Each row is a point on a landscape with many peaks, with its height.
A climber steps from a point to whichever of its 2 nearest points has the largest rise for the distance, and stops where none of them is higher. Distance is the straight distance between rows; heights are no part of it.
j_592: [-12   2   3  -4  -3  12 -18   1  16 -21  12 -10  13 -14  10  -6   7  11
 -10 -17 -26]  height 3.00
j_443: [ -7  23  -5  -6   8  -2  12  -7   6   5   6   1  -9  25   6   1  10 -14
   8  19  14]  height 1.41
j_38: [ -3  14 -20 -12  -1  -8  -4  -9   0  15  13  -3  -2   6   4   1 -10   7
   5  25  10]  height 3.83
j_745: [-11  -2 -10  -3  18  26 -16   1   0 -16  12  -3   3  12  -7  17 -11 -33
  10 -10  -1]  height 6.62
j_835: [ -3   8 -18  -7   1  17   6  26  -5  -5 -10  -1  11   8  16  14 -12   6
  -2  13   8]  height 6.28
j_664: [ 10   4  12   6  -8 -19  -1  -3  -3 -15   5  -5   2   9 -17   7  38   7
  -4   3  -2]  height 6.65
j_730: [  3  -6 -12  -3 -13  10  -5   4   2 -11  -7 -10   5  10   1  28  -2 -13
   0 -10   1]  height 3.49
j_76: [ -3  -1   3  10 -23  11  -4  18 -16   4  -7   5   8  11  13  10 -11  13
   5   4  15]  height 4.68
j_302: [-19   9  -7   1  12  -4 -18  -6   7   4   5   9 -25  -1   2  -8  -7   1
  12  11  -1]  height 4.29
j_855: [-14   6  -9  10  22  -2 -11   4   2  -3   4  -3 -20 -13   8 -18 -22  -1
  12   1 -10]  height 3.58
j_303: [ 11  -5  14  11 -25  -6  -6  15  -7 -13  -2   2  11   4   5  17  15  27
  -6  -1 -11]  height 6.96
j_468: [-14   0   7  -1   4  -1 -25  -4   6  -4  -3   5 -18  -3  -1  -7   9   1
   4   5 -11]  height 4.97
j_381: [  2   2 -16 -11  15   4   7   2 -13  15   1  -5  -4   8 -12   2  -4 -10
   5  14  19]  height 2.98
j_354: [  5 -12   4   3 -11 -17  13   0  -4  33  -5   7   7  -7   1   0  -9  29
   9  10  10]  height 6.11
j_202: [ -6   9 -10 -12 -11 -11  23   2  15  17 -14  -4  -2   0   0   9  -8  18
   8   6  16]  height 5.99
j_981: [  5  -2 -13   2  15   0  16  -1 -11  24  -3 -20  -9  -7 -10  -9  -7  -5
  11   8  15]  height 3.28
j_481: [  0  -3  27  -3  -8 -21  10   3 -11   8  -8  -2   7   4 -19  -5  32   4
  -3 -11  -9]  height 6.45
j_287: [ 15  -5  26  -1   2   3   3  -7 -10 -12   9  -3   7  12 -22   0  39   1
  -7 -10  -3]  height 7.00
j_335: [ -3   0  11  -6   2 -10 -19  -3 -13 -18  17  -9   0 -20   2 -22   0  -6
  -2 -12 -13]  height 4.15
j_911: [ 23 -11   4   3 -23  -4  -7   6  -9 -14   3  -2  17  -1  13  10   7  12
 -11   1 -15]  height 6.61
j_314: [-12   3 -17 -13   7  20 -16  -3  11  -4  -2  -4   5   1 -13   2   5   5
   2  -7   8]  height 3.85
j_26: [  2   2  13  11  -7 -27  24  -2  14   0   0  16  -2  18 -15  15  17  -7
   6   1  14]  height 2.70
j_511: [ -4   2   3   7  -9 -22  11  -5  -1  10  -2   8   0  13 -14  14   8 -10
  14   7  20]  height 2.43
j_647: [  5  -3   4  -4 -21 -18   6 -12  11   4 -11   3   3   3  -5   9   6   4
  -7  -5  -6]  height 5.15
j_705: [  1  -8  27 -19   8  13  -8  -6  -5 -17   1  -3  -9   2 -12  -7  20 -14
  -2 -18 -11]  height 5.75
j_854: [  4 -12   4  -4 -11 -26  13 -10   4  27 -11   8  -1  -9 -10   7  -6  11
  12   7   5]  height 5.74
j_64: [  9  -6  -6  -1  -6   1  10   4   0 -13  -8   4   8  23 -15  32   4 -19
  -4  -5   8]  height 3.24
j_453: [ -2  -1  -3   5 -11   1   2   3   7  -1 -11  -4  11   3   1  10   8   9
  -7  -7 -11]  height 5.51
j_876: [-10  -2   5  -2   7   7 -15   8   8 -12   9 -10   8 -31  16 -15   0  10
 -11  -7 -17]  height 2.77
j_209: [-12   4  -6  -6  -7  14 -19 -11  19 -16   8 -12   1  -4  -5  -3  10  11
   0 -17  -6]  height 3.38
j_229: [ 15  -2   3   2 -10  23   3   9   8  -4  -5  22   3 -16  26  -6 -16  18
  -7   9  -4]  height 5.54
j_751: [  5   4  -2  16   8   5  20   2   2   7 -14   3  10  18  -9   3  13 -19
  -8 -11   4]  height 2.29
j_952: [-11   4  -4   7  11  11 -11  10   9  -9   4  -2  -3 -23  23 -12 -20   5
  -1  -6  -8]  height 3.10
j_378: [ -4  -9  -6  -4   9   1  -2 -14   6  10   0  19   5  -8   5 -11 -19   8
 -12  -4 -21]  height 4.76
j_230: [ -8  17 -22  -6   3   1  14  20   5 -10 -12 -12   3  10   4  20   1   2
  -2   5  11]  height 7.16
j_927: [  1   8 -11  10  11   4  13 -14   2  12   7  -1   2   9  -1 -17  -7 -12
  -1  -3   7]  height 3.75
j_882: [ -2  -4  -6  -2   5 -16   4  10  -9  13 -15   1  -8  -6 -17   4   7   9
   0   7  13]  height 5.80
j_56: [  2  -3  -6   7  24   2  10 -16   8   4  13  -5   2 -12  -3 -29 -20 -15
   0 -11  -2]  height 4.16
j_384: [  2   2 -11  -8 -16 -19  18   1  14   5 -14   5   5   4  -9  21  -5  12
  -4  -3  11]  height 5.33
j_916: [-13   4   0   9   3   2 -15 -19   7 -20  12  16  -4  15  -7  -6 -18  -8
   3 -17 -17]  height 5.21
j_345: [ -2  -7   5  -6 -11 -16   4 -19  -4  25  -8   1 -10  -9  -9  -7  -8  -3
   9  -4  11]  height 5.34
j_575: [  9   0  -1   6   6  -7   2   7  10  -8 -16  -3  -9 -10  10  -2  18 -13
  -9  -1 -14]  height 3.50
j_742: [ -2  -3   4  -4  15  -7  -8  -9 -13  -1  15  -9 -11 -21  -2 -28 -12   0
   2  -7 -11]  height 4.47
j_699: [ 10 -10   6   2  -4  -2  -2   5  -4   5  -8  12   9 -11  15  -5   0  13
 -15   4 -23]  height 4.80
j_132: [  8   6  -1  12 -16 -20  -1   5   0 -12   1  -3  12   2  -9  17  27  19
  -6   5  -3]  height 6.48
j_128: [ 13   4  18   1  14  -1  -4 -16   0  -3  14   2 -24   2   3 -19   8 -17
   5  14   7]  height 2.25
j_811: [ -2   4 -10  13  -5   2  -1   1  -4  12   3  -2   8   3  12  -6 -13   0
   0  -1  -3]  height 3.36
j_492: [  6 -12   7  -4 -15   5 -14   5 -10 -15   1  -5  14  -8  10   2   2   2
 -13 -14 -22]  height 6.32
j_569: [  9   1   8   6   8  -7  21 -13  15  16  -6   0 -20  -1   6 -12  -2  -7
   1   2 -15]  height 2.95
j_995: [  5  -7  -4  -6   2  -4  -5  10  -8  11 -14  -2 -18 -17   5  -1  -5   9
   2  14   2]  height 5.28
j_865: [  4  16   8   3   8  -2   5 -13   5   9   6  -1 -25   9  -2 -10  13  -7
  12  16  20]  height 1.90
j_125: [-14  -3   9   4  19   3 -19  -8   5 -29  15  15  -1  -1  -8  -6 -10 -17
   2 -19 -19]  height 5.69
j_2: [ -8   5 -12  10 -10  19  -7   7   9   5   0   0  16  14   6  10   1  19
   1  -4  -9]  height 5.08
j_98: [  7  -7  14   9 -37  15  -7   8 -17  -5  -2  11   8  -2   7   2  -7  24
   3  -5   6]  height 5.16
j_111: [ -1  -5 -12  -1   7  12 -22  12  -5  -6  -1  -8   9 -21   7   0   1   7
  -7   0   6]  height 4.55
j_96: [ -9   0 -11   8   4  -2 -24   1  -2 -21  20   3  -2   8   8   6 -18 -19
   7  -1  -8]  height 6.58
j_73: [-10  10   0   8 -17   9   7  20 -18  10  -6   3   7  20  28   5 -22   5
   9   9  11]  height 4.84
j_141: [ 19   6   6   6  22   9  13  -7  15  -7   2   0   3  -3   9  -6   8 -28
  -8   4  12]  height 0.39
j_702: [  3   2   1   4  12  -2   5  -5  10   5   0 -10 -13 -17  12 -16   4 -11
  -1   4 -15]  height 3.23
j_833: [-16   4  -6  -6  -3  16  15  25 -22   4  -7   2  10  21  23  14 -15   0
   3  14   2]  height 5.53
j_245: [-11   4  -2  -4 -12  -9  15   1  -3  31  -4  -7  -7   6  13   1 -30   2
  20   6   8]  height 1.46
j_395: [ 12  -2  -9  -8  20   4  -3  -7  -3   2   9   0 -10  -9  -4  -6   4 -17
   0  16  16]  height 2.69
j_808: [ -1  -5   6   3   9  -6 -18  -6   0 -20  11   9 -10  -6   7  -3 -10 -23
   0  -4 -17]  height 6.06
j_616: [  2   2 -15  -2   2  -8 -10 -16   9   0  17   5   0  -3   3  -7  -5   4
  -4  15  -3]  height 3.27
j_550: [ -3 -10   3  -3   6  -4  -5  -4 -13  16   2 -11 -14 -23  -2 -25 -15  19
   6   0 -12]  height 4.11
j_257: [  0 -11   2   4  -1  15  -6   2   9  -4   1  18  14 -11  18  -5 -17  14
 -12  -8 -20]  height 5.10
j_289: [ -4   5  20 -10   6  -1 -19   6  -7 -26  24 -12   5 -13   1 -10  13 -17
  -4 -12 -21]  height 3.91
j_353: [-11  -1  -6  -4  -9 -17  18   6 -14  25 -13  -2   1  10  -1  10 -15  -3
  16   5  16]  height 1.80
j_218: [  5   0   9  -3   8  -1 -11   6   5 -18   2  -5   5 -16   5  -2  18 -16
  -7  -1 -17]  height 3.70
j_815: [  5 -11  17  -6   3  11  -5  -3  -1 -14 -10   0 -11   5 -16  12  21 -20
  -1 -16  -5]  height 5.95
j_333: [ -7   0   6   2  -7 -17 -10 -12  -1  19  -1  -2  -4  -2  -4 -10   6   8
   5   2   0]  height 5.17
j_946: [  3  -6  -1  17  -3 -14  10  22  -4   8  -8  14   9  -3  -4   6   6  27
 -11  13   3]  height 5.61
j_690: [ 12  -1   5  -1  20   0  -3 -16  -1  -3  13  -3  -3  -6  -5 -17  20  -7
  -7  17   6]  height 2.49
j_298: [  9   6  -6   3  11  18   3  -5  19 -13   5  -1   8   7  -2   3  10 -24
 -10  -2   5]  height 0.52
j_410: [  3  12  -3  -4  18  26   9  -9  13 -13  17   5   6  22   4   3   0 -20
  -2  -2  17]  height 0.71
j_744: [ -6  22  -7  -8  13  13  11 -11  14  -3  16  -3  -3  21  11  -7  -3 -19
   5   6  10]  height 1.00
j_630: [  2  -7   0   5   3 -10   1  -5   1  28  -1   0  -1 -10   1 -12   0  22
   2  18  -7]  height 5.65
j_279: [ -9  12 -14  -5  -7   3  -6   4   8  10   3   5  10  17   8  13  -4  14
   1  17   1]  height 4.50
j_408: [  1 -12  -1   2 -19  16 -10   6  -4  -7  -8 -16  14 -11   2   3  -8   8
  -8 -19   0]  height 5.96
j_249: [-13  -1 -12  -6  13  13 -23  -1   1  -8   8 -10   5 -21  -8  -9   2   0
   1 -11  11]  height 4.23
j_380: [  6  -1   5   5  -2 -14  21   3   8 -15  -4  16  -5  22 -25  25   9  -8
  -7  -6  10]  height 2.97
j_401: [ -4  -1  20 -12   5  -1 -18  -5   1 -10   0   3 -24  -4 -10  -8  24  -8
   1   2  -3]  height 5.41
j_832: [  3  -3 -11  -2   3  -2   6  -9  -3  21   4 -23 -11 -16  -8 -17 -20  12
  10   5   4]  height 3.67
j_123: [-11  23 -12 -13  -3  -4  26   4   9  -8  -8 -15  -5  17  -8  16  12  -3
   4  -1  24]  height 6.21
j_441: [-14   5   1  -4  -3 -16  11  -5  -8  24  -6   3  -9   9 -10   4  -2  -8
  24   6  28]  height 2.12
j_642: [  2 -13  -6  -1  20   4  10 -17   1  14   2   7  -1 -10  -3 -23 -23  -7
  -3  -8 -17]  height 4.44
j_201: [  1  -9   9   3   2 -16   4   3 -13   4 -14   2   0  -1 -19   1  21   3
  -2  -4   0]  height 6.17
j_618: [ -5  -1  -6  -8 -16   2   4   4   3  16 -14   1   0  -6   6   3 -12  25
   1  -1  11]  height 6.81
j_268: [  1 -12   4   9 -28  20 -11   2  -9  -8   3   2  16  -5   9  -2 -16  20
  -6 -23  -4]  height 5.59
j_953: [ 15   3  -1  14   4 -17  25  -8   2  16 -10   7   7   9 -11  -1   9  -3
  -9   2   4]  height 2.52
j_554: [ -1  -7   0  -8   8  22 -15   5  -1 -16  -2   0  -8   7 -11  18   7 -28
   5  -8   5]  height 6.23
j_878: [  7  -3   4  12  -3 -22   7  15 -10  -2  -5   4   8  -7  -9   0  23  27
 -13   9  -8]  height 6.01
j_830: [ -2 -14  -7  -8  13   4 -14   4 -12   2  -1  -5  -9 -27   4  -6 -13  -3
   0   4   1]  height 4.88
j_210: [ 15  -4  13   5   4 -12  20 -11  -3  14  -4   0  -3  -1  -2 -14   8 -13
  -6  -2 -10]  height 2.73
j_359: [  5   3   2  10 -31  16   3  25 -17 -13  -8  -2   9  17   7  28  -7  14
  11  -1  15]  height 4.18
j_541: [ 12  -2  -4 -10 -18  14  11   5  10  12 -11  12   0 -10  15   5 -25  24
  -4   6   5]  height 6.14
j_480: [-12   8 -11   3  17   9 -18  -1  -5 -23  18   6   3  11  -6   1 -28 -25
   9 -10   0]  height 7.20
j_851: [ 12   3  35 -19   2  -5  13   2  -6  -5  -1   1   3  10 -15 -11  37   0
 -12 -11  -5]  height 6.75
j_48: [  8  -4  -9   4 -20   4   1  16 -12 -11  -8  -9  12  16   5  31  -7  -1
  -1   1   6]  height 3.76

Call two points neighbours if one is among the 2 nearest of the other. Go from one point of each pair to the other, from neighbour to neighbour, staying as high as possible. Name the lowest point that can't be avoided.
j_303 and j_230 -> j_76
j_287 and j_303 -> j_132
j_618 and j_453 -> j_647

Where does a climber stop that starts at each point below?
j_353 -> j_230
j_730 -> j_230
j_98 -> j_303
j_249 -> j_287
j_690 -> j_742
j_953 -> j_742
j_298 -> j_742
j_141 -> j_742
j_302 -> j_480
